Each row is a point on a tangle of strands that fork, close into loops and nearly touch. The rows are in no order.
Two points are linked if the straight distance between their rows is under 68.3. Some points are linked to none.
sem: [ 24,  -2, -10,  36,   8,  24,  15,  -7,  12,  16,  -7, -25,   3,  36, -23,
   4, -31, -35, -26, -23]
zutak: [-24,   6,   0,  -2,  -6,   1,   1,  37, -16,   3,   5, -15,  -9, -23, -21,
   2,   0,  30,  19, -12]
zatup: [ 25,  13,  24, -27, -18,  -4, -48,   8,  19, -37,  -7,   0,  11, -26, -25,
  23,  43,  34,  22, -38]
Gogi: [-13,   1,  -2,   3, -21,   8, -54, -14,  10, -52,   6,  12,  23,  -2,  21,
 -26,   4,  19,  15,  -5]
fut: [-14, -10,   7,  20,   7,  -4,   2,  26,   9, -35,   5,  11,  36, -25, -34,
  22,  -1,  44,  24, -10]
mar: [ -2,   2,  -6, -10,  17,  -9,   1,   4, -24,   9,  19,   1,   1,  19,  40,
 -43,  11,   5,  11,   2]
dide: [-28,  13,   5,  -7, -12,  -5, -13,  -5,  12, -18, -11,  -1,   4,   1,  37,
  -1,  14,  20,   4,   3]
kul: [-31,   1,   1, -14,  29,   1,  -3, -12,  -7, -24, -10, -24,  21,  -3,  15,
  -6,  12,  48,  26, -30]
zifud: [ 20,   2,   4,  -9, -17,  -1, -43,  13,  -4, -31,  -1,   0, -23, -30, -13,
  -7,  46, -24,  21, -44]
gar: [-28,  -1,  20, -16, -17,   8, -23,  41,   5, -22,   1, -13,   3,  -5,  21,
   4,  -9,  45,  27,   3]
nopo: [-25,  24, -22, -27, -22,  -1, -17,  -8, -13,  19,  -8, -31, -20,   9, -16,
  -5, -22,  28,  15, -11]
leras: [ -8,  20, -11,  -3,  24,  -9,  -1,   6,  32, -34,  -9,   9,   9, -30,  11,
  12,  46,  34,   5, -10]
Sufad: [-11, -22,  -5,   0,  44,   9,  -9,   6,  31, -51,  14,  19,  36,  -7,  12,
  20, -32,  45,  27,   6]
faz: [  9, -13,   1, -39, -30, -17, -27,  10, -22, -22, -22,   0, -26, -14,  -8,
   0,  29, -11,  29, -38]
mepe: [ 48,  16,  12,   9,  16, -15, -18,  50, -11, -13,  19, -12, -26, -19, -12,
   2,  61, -15,   6, -14]
lav: [ 61,   2,  17,  -1, -27,  50,  43,   5,  -2,  27,  21, -29, -22,  15, -18,
  10, -20, -11, -41,  -2]
zalu: [  3, -14,  27,  18,  -3,  29,  33,  -4, -27,  32,  -4, -14, -21, -13,  -6,
  25, -31, -35, -36,   5]
Galit: [  0, -17, -11, -10,  29, -35, -11, -19,  51,  20,  -3,  35,  10,   0, -10,
 -23,   9, -18,   9,  44]
bef: [ 24,  19,  19, -16,  25, -14, -12,  17,  42, -49,  -5,   9,  22, -34,   9,
  29,  45,  52,   2, -19]
pano: [  9,   6,  14, -24, -28,  22,  12,  -5,   7,  11,   4,  -6,  10,  57,  22,
  21,  -9,  -8, -52,   0]
pezul: [ 30, -20, -19, -26, -25, -30,  35,   4, -21,   0,  28, -25,  -2,  24,  29,
  12, -29, -15, -36,  10]
Sodi: [ 56,  -2,  13,  13,  26,  35,  29, -27,  14,  46,   6,  -7,  18,  42, -40,
   3,  -6, -35, -24,  16]
Voduz: [ 48,  -6,  -2,  23,  -8,  34,  17, -20,  22,  10,  -3, -26,  15,  60,  -8,
   2, -23,  -7, -15, -33]
lomis: [ 13, -18,  -4,  31,  15,  -2, -14,   6, -23,  17,  18,  23,  -2, -11, -28,
 -42,   0, -39,  18,  33]
gozaz: [-12,  10,  -4,  17,  20,  15,   4, -37,  -2,   5,  10,  24,   2, -47, -12,
 -25,   5, -11, -25,  16]
mupu: [ 24,  10,   8,  14,  29,  -9, -11,  50,  -5, -21,   2,  -6,   8, -11, -26,
 -14,  47,  14,  13, -22]
tenib: [ 14,   4,  19, -18,  -9,  32,  30,   1,  -1,  23,   6, -19,  -7,  28,   4,
  23, -10, -26, -59,   2]
gerog: [ -3, -10,   8,   9,  17, -31,  25,  -8,  20,   3,  -7,  47,  20, -26,   7,
  11,  37,  -2,  40,  26]
Duvi: [ -8,  -3, -27,  12,  23,   1,   0,  -3,  16, -51,  13,  35,  -2, -47, -30,
   7,   7,  12,   0,  -8]
Gule: [ 28,   4,   1,  11,  -6,  -5, -28,  25,  -7, -22,   3,  -3, -41, -22,  -1,
  -3,  43, -44,  -2, -15]
kipep: [  7,   2,  10,  21,  29, -10,  -1, -22,  -1,  36,  -7,  25, -14, -44,  -5,
 -16,  25, -26,  -5,  56]
buk: [  6,   1,  20, -14, -19, -12, -26,  47, -11, -31,  -3, -13,   4,   5,   2,
  -2,  21,  52,  21,  -1]
kis: [ -5,  13,   2,  -8, -20, -16,  19, -35, -48,  15,  12,  11, -11,  14,  21,
 -16,  24,   2, -18,   5]
vom: [  9,   5,  -4,  36, -22, -13, -14, -23, -16, -27,   4,  28,   5, -12, -24,
 -11,  41, -14,  17,  -8]
puv: [ 36,  32,  12,  -1,  29,  -5, -21,  23,  45, -30,  20,   7,  10, -46, -13,
  23,  55,  25,  -8, -21]
muto: [ 25, -18,  22,  11,  10,  21,  37,  -3,  14,  53,  12,  -6,   6,  14,  11,
  -3, -32, -22,   3,  -5]
sel: [ -6,  14, -11,  15,  18, -22,  16, -17,  23, -20,  -9,  31,  10, -24,  13,
  15,  50,   8,  13,   1]
dera: [-18,  14, -28,  -3,   7,   6, -41,  15,  37, -47,  -2,  -1,   6,  -5,   0,
   1,  -7,  39,   4,   5]
zaf: [-16,  -1,  15,  -9,  32,   0,  -7,  -2,  -5, -29,   0,  -8,  31,   2,  45,
 -25,  20,  38,  35,  -7]
roto: [ -9,   2,   2, -21,  -2,  -3,  -4,  -2, -40,  -8,  22, -10,  -9,   3,  34,
 -31,  20,  32,  25, -12]
sisuk: [-21, -15, -12,  10, -10,  -2,  -8,  10,   0, -18, -37,   0,  -9, -28, -33,
  17,   0, -15,   5, -26]
tepi: [  8,  14, -22,   2,   9, -23,  -3,  36, -36, -10,  -6, -22, -34,  -3, -32,
  -8,  32,  -1,   6, -11]
Lakup: [-22,  17, -25,   0,  17,   7,  -2, -47,  29, -23,  18,  31,  16,  -7,  18,
   1, -20,  35, -16,   8]
dozu: [ 12, -13,  10,  15,  22,  29,  31, -18,  50,  53,  16,  -1,  22, -11,   0,
  -1, -38, -12,  10,   2]
Kib: [ -9,   5,  -1,  20,  24,   4,   3,  35,  39,  -8,  13,   0,  37,  10,  10,
  22, -22,  36,  32,  28]
Muf: [-18,  -8,   3,  17, -12,  23,   5,   1, -48,  22,  -1, -23, -36, -40, -20,
  -3, -22, -15, -14,  -5]
mov: [ 10,  -7,   0,  -9, -28, -16,  29,   7, -26,  11,  18,   0, -21,  11,  21,
   8, -20, -20, -41,  20]
let: [-13,  -3,   4,   3, -37,   2,  12,  -9, -53,  16,  17, -12, -21,  -7, -18,
  -6, -19,  -4, -15,  -8]
Fibab: [-25,  15,  -1,   7,   0,   8,  -7, -13,  -3,  -4,  -5,   5, -12, -40,  -3,
 -19,  17, -10, -20,  -6]
zurof: [-23, -14,   2,  17, -23,  12, -12,  10, -25,  -7, -25,  -6, -32, -48, -38,
   7,  -7, -19,  -4,  -7]
sar: [ 18,  23, -11,  37,  12, -26,  -5,  10,   9, -11,  13,  22,   6, -13, -26,
  -3,  57,   6,  24,  18]
Gug: [ -7,   2, -11,   3,  33, -13,  -5, -12,  42,  -6,   6,  37,  23, -13,  20,
 -18,  10,   2,   9,  25]
zekud: [-11, -11,  24,   3, -12,  26, -13,  -1,  23,  -2,  11,  -2,  25,  21,  50,
   1, -42,   1,   1,   0]
von: [ 22, -15,  21,  -3, -17,   3,  19, -25, -50,  43,  37,  16,  -2,  10, -17,
 -11, -16, -28, -26,  38]
Gom: [-11,  -8, -29,  37,  40,   4,  -3, -10,   5, -27,  -7,  23,  -4, -48, -33,
   4,   0, -23, -12,   4]
Rure: [ 14,   7,   4,  -9,  12, -11,   5,   1, -17,   1, -11,   6, -30,  -6,  35,
 -26,  44, -35, -24,  -3]
zun: [ -2,   0,  14,   1, -25,   0,   7, -31, -41,  -2, -11,  15,  -1,  26, -22,
  -1,  18, -30, -46,   3]
Zug: [  3,  17, -17,  10,  21,   1, -10, -12,  11,   4,  -4, -27,  15,  60,  35,
 -14, -14,   4, -15,  -4]
Sika: [-18,  11,   1,  18, -18,  12,  -9,  28,  15, -17,  15,  14,   1, -56, -20,
   2,  13,  20,   9,  15]
geget: [  4,  -6,  15,   9, -43,  26,   9,   1,  10,  17,  21, -10,   5,  27,  26,
   5, -44,  -5,  -8,  -1]
kulag: [ 15,   1,  32,   6, -36,  40,  14, -10,   7,  39,  30,  13,  12,  18, -12,
  12, -29, -23, -33,  34]
suzu: [  5,  -8,  -2,  -2,   2,  14,  31, -12,   8,  20, -32, -37,  -6,  25,  -2,
  25, -20, -13, -17, -51]
linem: [  3, -18,  16,   4, -25, -17,   6,  13, -26, -23, -13,   7,  -8, -12,   5,
   9,  38,  -6,  28, -28]
rubo: [  3, -21,  13,   2,  18, -24,  15, -31,   8,  60,   8,  16,  16,  18, -13,
 -21,  -4, -25,  13,  29]
Resuz: [  7,  -9,   2,  -2,  -6,   5,  -2, -16, -58,  -1, -16,  -8, -27,   5, -25,
  -9,   3, -41, -54,  -6]
paseb: [-24,  -2,  18,  18, -24,   7,  10,   7, -17,   3,  16,  18,  -2, -45,   0,
   4,   4,   8,  17,   9]
rig: [-11,   4, -12,  15,  16,  -3,   8, -20,  11, -25,  34,  36,  26, -32, -16,
  -4,  14,  45,  25,  15]
Leba: [ -2,   3, -25,  40,  10,  22,  -8,   4,   6,   4,   3, -18,   0,  14, -34,
 -13, -36, -30, -29, -11]
Dopon: [-14, -18,  -7,  30,   7,  -4,  15,  14,  27, -21,  14,  24,  28, -17, -19,
  33, -24,  16,  24,   2]
kodo: [  5,   9, -31, -53, -25, -17, -12,  -1, -34,   9,   1, -38, -25,  23,   6,
   8, -35,  32,  21,  -7]
nudi: [-14, -10,  27,   4, -38,   7,  21, -33, -11,  11,   1,  20,  25,   8,  18,
  10,  -6,  -8, -19,   0]
Sazit: [-10, -23,  -2,  13,  21, -17,  18,  -6,  33,  -9,   3,  42,  37, -16,   1,
  27,  -4,  11,  36,  23]
tinik: [  9,  13,  -6, -20, -12, -26,  -7,  17,  -1, -12, -19,  -3, -29,  14,  45,
  -9,  36, -10, -16,  -7]
pomo: [-16,  -8,   9,  -6,  29,   8, -13,  22,  17, -46,   9,   5,  36, -28, -13,
   9, -15,  66,  17,  -8]
dat: [-15,   6,   4, -23,  12, -12, -16,   9, -16, -17, -14, -53,  -1,  36,  22,
  16,  -8,  44,  35,  -4]
Tupe: [-29,  -1,   8, -45,  -7,   8, -35, -14,   0, -18, -28, -26,   1,  -9,   6,
   9, -22,  41,  37, -15]
Nup: [-11, -10,   8, -46, -31, -16, -10,  33, -19, -10, -37,  -8, -13, -13, -17,
  31,   0,  21,  41, -14]
gok: [ -8,  -8,   0,  25,  -4,  -3,  10, -41,   7,  -7,  16,   6,  40,  18,   4,
  22, -20,  33,  34,  -2]
ter: [  1,  14, -24, -36,   7, -12, -18,  47, -14,  -6, -33, -19, -29, -10, -35,
  -5,  13,   6,  16, -20]
roluv: [ 37, -10,  41,  -1, -10,  40,  23, -13,  20,  57,  15,   6,   9,  14, -26,
  23, -13, -34, -26,  43]
kazu: [-15,   4,  -5,  17,  18,  -5,   4, -18,  -3,  14,  31,  26,  28, -19, -12,
 -27,  10,  15,  34,  17]
Pefu: [ 13,   1,  13, -53, -32,  -8, -43,  17, -10, -22, -37,   5,  -6, -10, -16,
  18,  24,  20,  51, -25]
Pogul: [ 17, -18,  -1,  17,  24,  -1,  10,   1,  33,  21,  -1,  -5,  24,  44,  27,
   1, -28, -14,  22,   2]
Zerad: [ 44, -16,  17,  14,  11,  20,  17, -34,  43,  23,  -6,  -7,  38,  53,  23,
   4, -28,  -6,  11,  -4]
saz: [-30,  23, -22, -12, -10,   5, -30,  25,  32, -22, -13,  -6, -18, -33, -21,
   3,   1,  26,  -1,  -5]
tison: [-22,  -4,   4, -11,  -3,  13,  15, -17, -22,  15,   6, -26,  -5,   0,  16,
 -14, -16,  13,  -1, -32]
taz: [ -8,   4, -21, -18,   0,  11,  -4, -11,  17,  11, -41, -39,  -5,  31,  -7,
  10, -31,   0,  -3, -44]
kegu: [ -5, -19,  12,   7,   4,  19,  35,   3, -10,  27,  12, -22,  -1,  -2,  19,
   9, -27,  -6,   7, -29]
Dup: [-21,   6, -15,  -9, -23,   3,   6, -28,  -1,  18, -35, -18, -13,   6, -43,
  26, -19, -13, -25, -22]
zap: [-13, -19,  18,  18,   1,  10,  22,  20, -33,  27,  27,   4, -11, -34,  -2,
  -4, -15,  -9,  22,  20]
keta: [  5, -35, -10, -38, -30, -14,  11,   9, -41,  -4,  -4, -22, -31, -13,  -4,
   5, -42, -25, -26, -16]
Turaz: [ -9,  -2,  -9,  14,  14,   1,  10,  12,  10,   0, -25,  -4,   4,  21,  18,
   1, -12, -34, -31, -12]
zipa: [ -7,  11, -21,  23,  48,  -5,  21, -11,  36,  29,   2,  12,  12, -12,  -9,
   3, -14, -14,  -8,  28]
fozo: [ -5, -22,  10,  15,  17,   5,   0,  17,  26,   6,  18,   2,  35,  16,  26,
   7, -32,   7,  48,  12]
fizen: [  7,  14, -16,  -6,   2, -12,  -2,   0, -19,   9,  20, -19,   1,  58,  43,
 -24, -14,  13,  -6,  11]
Nam: [ 11,  17, -12,   0,  37,  -9, -24,   0,  35, -37,  12,  25,  28,  -6,  28,
 -18,  39,  24,  25,  16]
mel: [ 10,  -7, -32,  12,  47, -11,  11,  -4,  29, -42,  11,  65,  -7, -32, -22,
  12,   7,   1,   3,  13]
Tupa: [-22,  -4, -21,  -9, -24,   0, -11,   8,   6,   6, -43, -12, -14,  -7, -39,
  25, -30, -10,   9, -27]
lavo: [-14,  -5, -28,  15,  34,   3, -23,  11,  41, -52,   3,  -1,  22,  15,   7,
   9, -28,  23,   9,  -4]
Pazeg: [  0, -18,   5,  19,  22, -12,  -5, -33,  16,  37,  -1,  29,   1, -33, -30,
  -8,  -8, -24,  -3,  56]
gomo: [  5,   8,  22,  -2,   4,   0,  25, -32, -48,  31,   1,  13, -16,  -8,  10,
 -11,  22, -22, -41,  28]
Bifi: [ -3,   0, -17, -40,  16, -19,  -5,  46,  -7, -11, -38, -26, -23,  12,   3,
  10,   4,  10,  23, -23]
fefo: [-15,   4,  -6,  17,   9,  -2, -16,   1, -10, -13,  14, -22,  20,  34,  17,
 -14, -11,  25,  29,   1]
Foma: [  2,   4,  26,  -4,  18,  -9, -19,  25,  -6, -36,  -4,  -9,  24,  13,  20,
  -4,  26,  50,  32,   8]
rova: [  5,  23, -17, -41, -16, -19,  -3,   3, -44,  10,  -3, -19, -58, -31,  -7,
 -17,  31,   8,  -1, -11]
Pebo: [ 16,  -2,  16,   0, -22, -20,  -5,  43,  -7, -10,  26,  24, -10,  -2,  32,
  -6,  28,   4,  26,  31]
vemek: [ 10, -24,  -2,  10,  18, -19,  28,  25,  -5,  16,   0,  -7,   8,  38,  35,
   8, -13, -16,  25,  -1]
gibiv: [ -6,  14,  -4, -30, -10, -11, -10,  17, -24,  -5,  -2, -17, -28, -15,  11,
 -16,  36,  27,  14, -22]
reli: [ -2,  19, -10, -22, -24, -24, -43,   6,  -2, -30, -31, -13, -19,  28,  20,
   2,  26,  22,  22,   2]
Zazag: [ -6,   7,  -9,   6,  35, -15,  19,  14,  -8,   7, -13,   1, -16,  -9,  21,
  -9,  30, -21,   2,  -3]
sozal: [ -3,  -4,  -9,  27,  -7,   5, -10,   2, -36,  -3,  22,  13,  -7,  -5, -14,
 -34,   2, -19,   5,   5]
zag: [-12,  16, -12, -33, -10,  -6, -11, -31, -31,   6, -23,  -8, -17,  15,  -4,
 -34,  17, -10, -28, -29]
Nemuz: [ -4, -13, -12,   9,  30,  -2,   4, -41,  19,   2,  12,  53,   3, -50, -23,
  -7,  -6, -10,  -4,  33]
Liti: [ 23, -14,  -2, -31,  -8,  -7,   7, -19, -18,  -3,   3, -45, -12,  62,  44,
   6, -34,  11, -14, -21]
dima: [ 40,  -6,   4,  34,  19,  24,  22,  -1,  -3,  40,   6, -17,  -5,  29, -25,
   4, -24, -45, -25,  13]
Vize: [  0,  -9, -11,  33,   8, -11,  10, -24,  13,   2, -11,  33,  22,   7, -16,
   4,  -3, -36,  -6,  20]
gemas: [ -4,  20,   4, -47,  -1, -19, -43,  14, -11, -34, -36, -36, -13,  29,  10,
  10,   8,  38,  38,  10]
dis: [ 21, -28,  18,  19,  11,  -2, -11,  -4, -12,  28,  -2,  23,  -2,   8, -25,
 -22, -18, -56, -12,  46]
meve: [-11, -13,   2,  29,   4, -17,  18,  -4,  -7,  -3,  -2,   6,  32,  21,   0,
  25,   6,  20,  41,  -3]
fega: [  1,  27,   2,  15, -21,  -6, -14,  21,  19, -32,   9,  20,   8, -35, -29,
  18,  37,  44,  11,   1]
siz: [  5,  -9, -30,  -1,  49, -12,   0,  -7,  36, -58,  11,  60,  10,  -3,  11,
  15,  -1,  21,  14,   6]
sedez: [-22, -10,  -6, -25,  18, -10,  21,  26,  -9,   6, -25, -31, -23,  -8,  19,
   6,  -3,   3,   3, -31]
Kozod: [ -1,   8,   3, -18, -47,  -7,  14, -31, -52,  11,  23,  -8, -15,  26,  -5,
  -4, -10,   4, -30,  -4]
Teso: [  3,  12, -24, -24, -44, -22,   7, -25, -33,  22,   9, -25, -20,  41,   3,
   7, -20,  28,  -8,  -8]
rivi: [ -3,  18,  10,  -7,  14,  46,  13, -15,  -4,  25,  -2, -16,   1,  10, -18,
   5,  -2, -25, -66,   3]
mizir: [-16,   2,   1,  -4, -26,  -9,   9,  14, -12,  -1, -11,  -4, -19,   5,  15,
   4,  -8, -20, -22,  -3]
belam: [ 10, -11,   0,   3,   0,   8,  41,   7, -23,  29,  10, -35, -29,   1,   1,
  16, -30, -21, -22, -19]
gen: [ 44,  27,   6,  24,  35, -13, -10,  28,  25, -20,  20,  20,  17, -34, -32,
  10,  58,  14,   7,  11]
biv: [ 20,  19,  -3,   8,  18,  -9,   2,   1,  13, -43,  28,  36,  17, -38, -34,
  14,  30,  56,   6,  -5]
dol: [  7,  25,  -8, -14, -21, -17, -38,  28,  19, -26, -19,  -4, -33,  -2,  18,
   7,  49,   2,   5, -10]
gare: [-20,  23, -20, -31, -31,   4, -32,   6,   8,   2, -33,  -2, -35, -32, -15,
  -8,   8,   2,   0,  -9]
Kupit: [  1, -14,  21,  26,   6,  27,  16,  -5, -28,  42,  14,   0, -14, -27, -14,
  -3, -29, -27, -14,  35]
naro: [  0,  16, -18, -46, -16,  -8, -20,   4, -26,  14, -43,  -2, -51, -31, -28,
   0,   0, -21,  -2, -10]
rozan: [-31,  -1,  14,  -7, -30,  31,  -8, -11,   4,   4, -10,   0,   3, -18,   1,
  -8, -25, -16, -40, -16]
doma: [ 26, -16, -31, -39,  -4, -23,  19,   6, -20,   0,  14, -44, -16,  35,  30,
  -3, -33,  -5, -28, -17]
fik: [ -5,  25, -22,  25,   2, -21,  -6,   8, -20,  -5,   1,  -3, -12,  -7, -25,
  -9,  42,  10,   7,   4]
kofe: [-21,  -6, -25,   8,  24,   1,   1,   6,  11,  -7, -34, -23,   2,  19,  -3,
  -2, -16, -17,  -7, -36]
Rodub: [-22,  17,  -7, -21, -12,  20,  -1, -25,   2,  25,  -1, -43, -11,  12,  11,
   5, -29,  40,   2, -25]
Gupa: [-27,  19, -14,  26, -11,  -1,   5,  10,  32,  -2, -12,  11,  -4, -14,   2,
  17, -15,  -6, -23,  17]
Gev: [ 44, -10,  19,  -2,  12,  34,  19, -28,  42,  39,  10,   5,  33,  41, -14,
 -13, -20, -23, -11,   6]
Vudon: [-18,  25,   5, -18, -14,   3, -17, -19,   9, -11,  -4,   6,  -8, -25,  36,
 -25,  40,   7,  -9, -15]
kolur: [-22,  18, -13,   1,  21,  19,   8, -25,   3,   7, -22, -19,   3,   2, -15,
 -10,  -5, -20, -56, -24]
miba: [  5,   4,  10, -27, -35,  -2, -59,  -8,  11, -45, -18,  -1,   4,  -6,  -1,
   3,  31,  24,  40, -23]
buda: [  3,  13,   7,  11, -11, -24,  -5,  24,  23,   8,   9,  38,   1,  -1,  23,
  -5,  41,  -4,  28,  46]
dotut: [-23,  22,  -9, -13, -12,  14, -17, -38,  -8,  -2, -18,  -4,   4,  11, -22,
 -22,   3,  -7, -51, -17]
riri: [  7,  12,  -5,  20,  -9, -14, -17,  13,  25, -24,  -3,  30,  10,  15,  26,
  -5,  29,  -8,  12,  24]
posa: [ 15, -11,  -2, -42, -21,   5,  21, -15,  -5,  15, -35, -34, -15,  42,  11,
  30, -25, -11, -32, -37]
davit: [ -4,   6, -14, -41, -11, -18,   9,   1, -39,  11, -16, -18, -50, -18,   2,
 -10,   1, -14, -26, -10]
geva: [ -2,   0,  -7,  19,  18,   8,  21,  -5,  56,  26,  12,   9,  19,  -7,   4,
  17, -36,  -2,   7,  20]
bom: [-13,  -3, -31,  31,  30,  20,  -4, -12,   3, -16,   1,   8,   8, -23, -34,
 -19, -26, -27, -27,  -7]
lem: [ -4,  -1, -25,  29,  40, -12,   4,  22,  32,  10,   4,  16,  20,   4, -16,
  -6,  -9, -14,  19,  27]
Vidu: [-16,   2,  26,  13, -26,  31,   1,  -6,   6,  13,   9,  14,   6, -14,  -4,
   5, -28, -26, -43,  19]
Devom: [-20, -14,  10, -22, -17,  10,  -5,  35,  -9,  -7,  14, -20,  -7,   2,  32,
  -5, -33,  15,  13, -13]
Pevo: [  5, -16,  11,  -5,  13, -34,  -6, -12,  14,  37,   5,  32,   5,   5,   3,
 -34,  25, -24,  18,  40]
gogaz: [ 15,   6,  16, -16,   5,  -9, -26,  41,   3, -31, -14, -10,   7, -13, -13,
  -4,  34,  28,  19, -32]
kuza: [-15,  11, -35, -11,  17, -21, -27,  -3,  10, -31, -38, -15,   2,  15, -10,
   1,  19,  23,  16, -23]
Kirib: [ -2,   5,   1,   5,  -8,   9, -31, -19,  15, -32,  16,  25,  14, -23,  23,
 -34,  32,   9,  11, -11]
Moz: [  5,   2,  16,  -1, -21,   1,  -5, -19,   6,   2,   3,   8,  24,  58,  44,
  -3, -10,  -7, -23,  14]
nozev: [ 33,   6,   7,   7, -39,  35,  23,   6,   8,  27,  29, -25, -16,  26,   1,
   7, -43,  -4, -28, -10]
bila: [-17, -21,  28, -22, -42,  28,   6, -23, -21,   4,  -4,  -2,  10,   9,   4,
  -4, -18, -15, -33, -23]
Rezi: [  1,   2,  -8,  14,  -9, -18, -15, -15,  11, -18, -16,  27,  22,  42,  29,
  -9,  16, -17,  -8,  11]
ral: [  1, -14,  12,  20,  -6, -22,  13,  18, -19, -15,   2,  23,  20,  -3,  -1,
   5,  38,   4,  42,  -1]
bes: [-28,   7,   1,   2,  34,   0,  29,  35,   5,   9, -10, -17, -10, -26,  25,
  -1,  15,   8,   6,  -5]
Mufup: [ 49,  -9,  11, -26, -27,  22,  42,  -9, -22,  14,  30, -23, -11,  36, -14,
  28, -12,  -9, -59,  -4]
Vezi: [  5,  15,   4,  25,   7,  -7,  -2,  10, -14,  22,   8,  11, -31, -27,  11,
 -13,  26, -21,  -8,  44]
lup: [ -9, -22,  -4,   1,  31, -28,  15, -37,  14,  39,  21,  17,  31,   2, -14,
 -18,   1,   5,  40,  25]
ras: [-28,  -1,   2,  -1,  -3,  11, -30, -11,  25, -35,  -6,   0,  26,   9,  41,
  -9, -23,  13,  -4,   0]
pav: [  8, -16,   9,  29,  -6,  10,   2,  27,   3,  24,  14,  13,  -3,  10,  -7,
 -10, -39, -44,  -4,  29]
puz: [ -1,  -9,  -5, -32,   7,  -4,   4,   8, -17,   3,  -4, -51, -14,  35,  39,
   4, -27,  22,  17, -29]
dola: [ 14, -23,  44,  -9,  15,  17,   9, -26,  28,  70,   3,   7,   5,  -8, -25,
   6, -20, -30, -26,  57]
pof: [ -2,  10,   4,   8, -28,  11,  16, -34, -12,  17, -15, -14,   4,  30, -33,
  25,  -3, -19, -48, -10]
Gat: [  5,   5,   3,  13, -13, -14,  -1,  42, -11,  -5,  11,   8, -31, -21,  13,
  -5,  24, -12,   4,  24]
Voze: [ -3,  -9, -12,  34,  16,  -3,   4,  45,   6,   5,   6,   2,   8,  16, -10,
  -6, -20, -28,  16,  15]
mitem: [-11, -10,  25,   7, -16,  12,  18, -51,  -1,  17,   3,   2,  33,  19,  30,
  15, -21,  19,  12,  -9]
mabon: [  9, -13,   8,  37, -12,  28,  14,  10,  -8,  40,  30,  -8,  -3,  -7, -16,
   1, -50, -26,  -5,  12]
Paro: [ -4, -17, -16,  17,  17,  -9,  16,  35, -21,   3,   7, -19, -11,  22,   0,
  -7, -12, -19,  13, -13]
Gibet: [-13, -10,  12,   6,  -5,   9,  12, -40,  29,  21,  16,  35,  41,  -2,   6,
  -5, -21,  -4,   3,  23]
Vikik: [-17,  -7,   4, -14, -43, -21,  -4,  15, -11,  -7, -20,  -7, -19,   5,   8,
  25,  -7,  12,  18,  -8]
kiraz: [ 12, -10,  33,  -3,   7,  11,   4, -34, -44,  41,   8,  26,   2,  -8, -17,
 -18,  10, -30, -26,  49]

How many points has the smallest loop of links through each point below? Write 0 if it is on no loop.
zekud => 22
zurof => 0
dide => 5
dozu => 12
zatup => 9
suzu => 0

A piece is two or more points that can be reached from each other along the links. Count, over all rows, the pieces, the separate loops (a circle has one, a figure eight two, a Y none), the forks (points with three links) and the tips (points with one).
pieces => 3
loops => 4
forks => 15
tips => 13

A fork is a point with three links, a tip a point with one. Leave the first point through the second and follow the links. Name the first fork or tip that comes.
sedez; Bifi => Zug
kipep; Vezi => tenib
paseb; Sika => Nam
fut; Dopon => mizir
Pevo; rubo => Kupit
riri; buda => Vudon
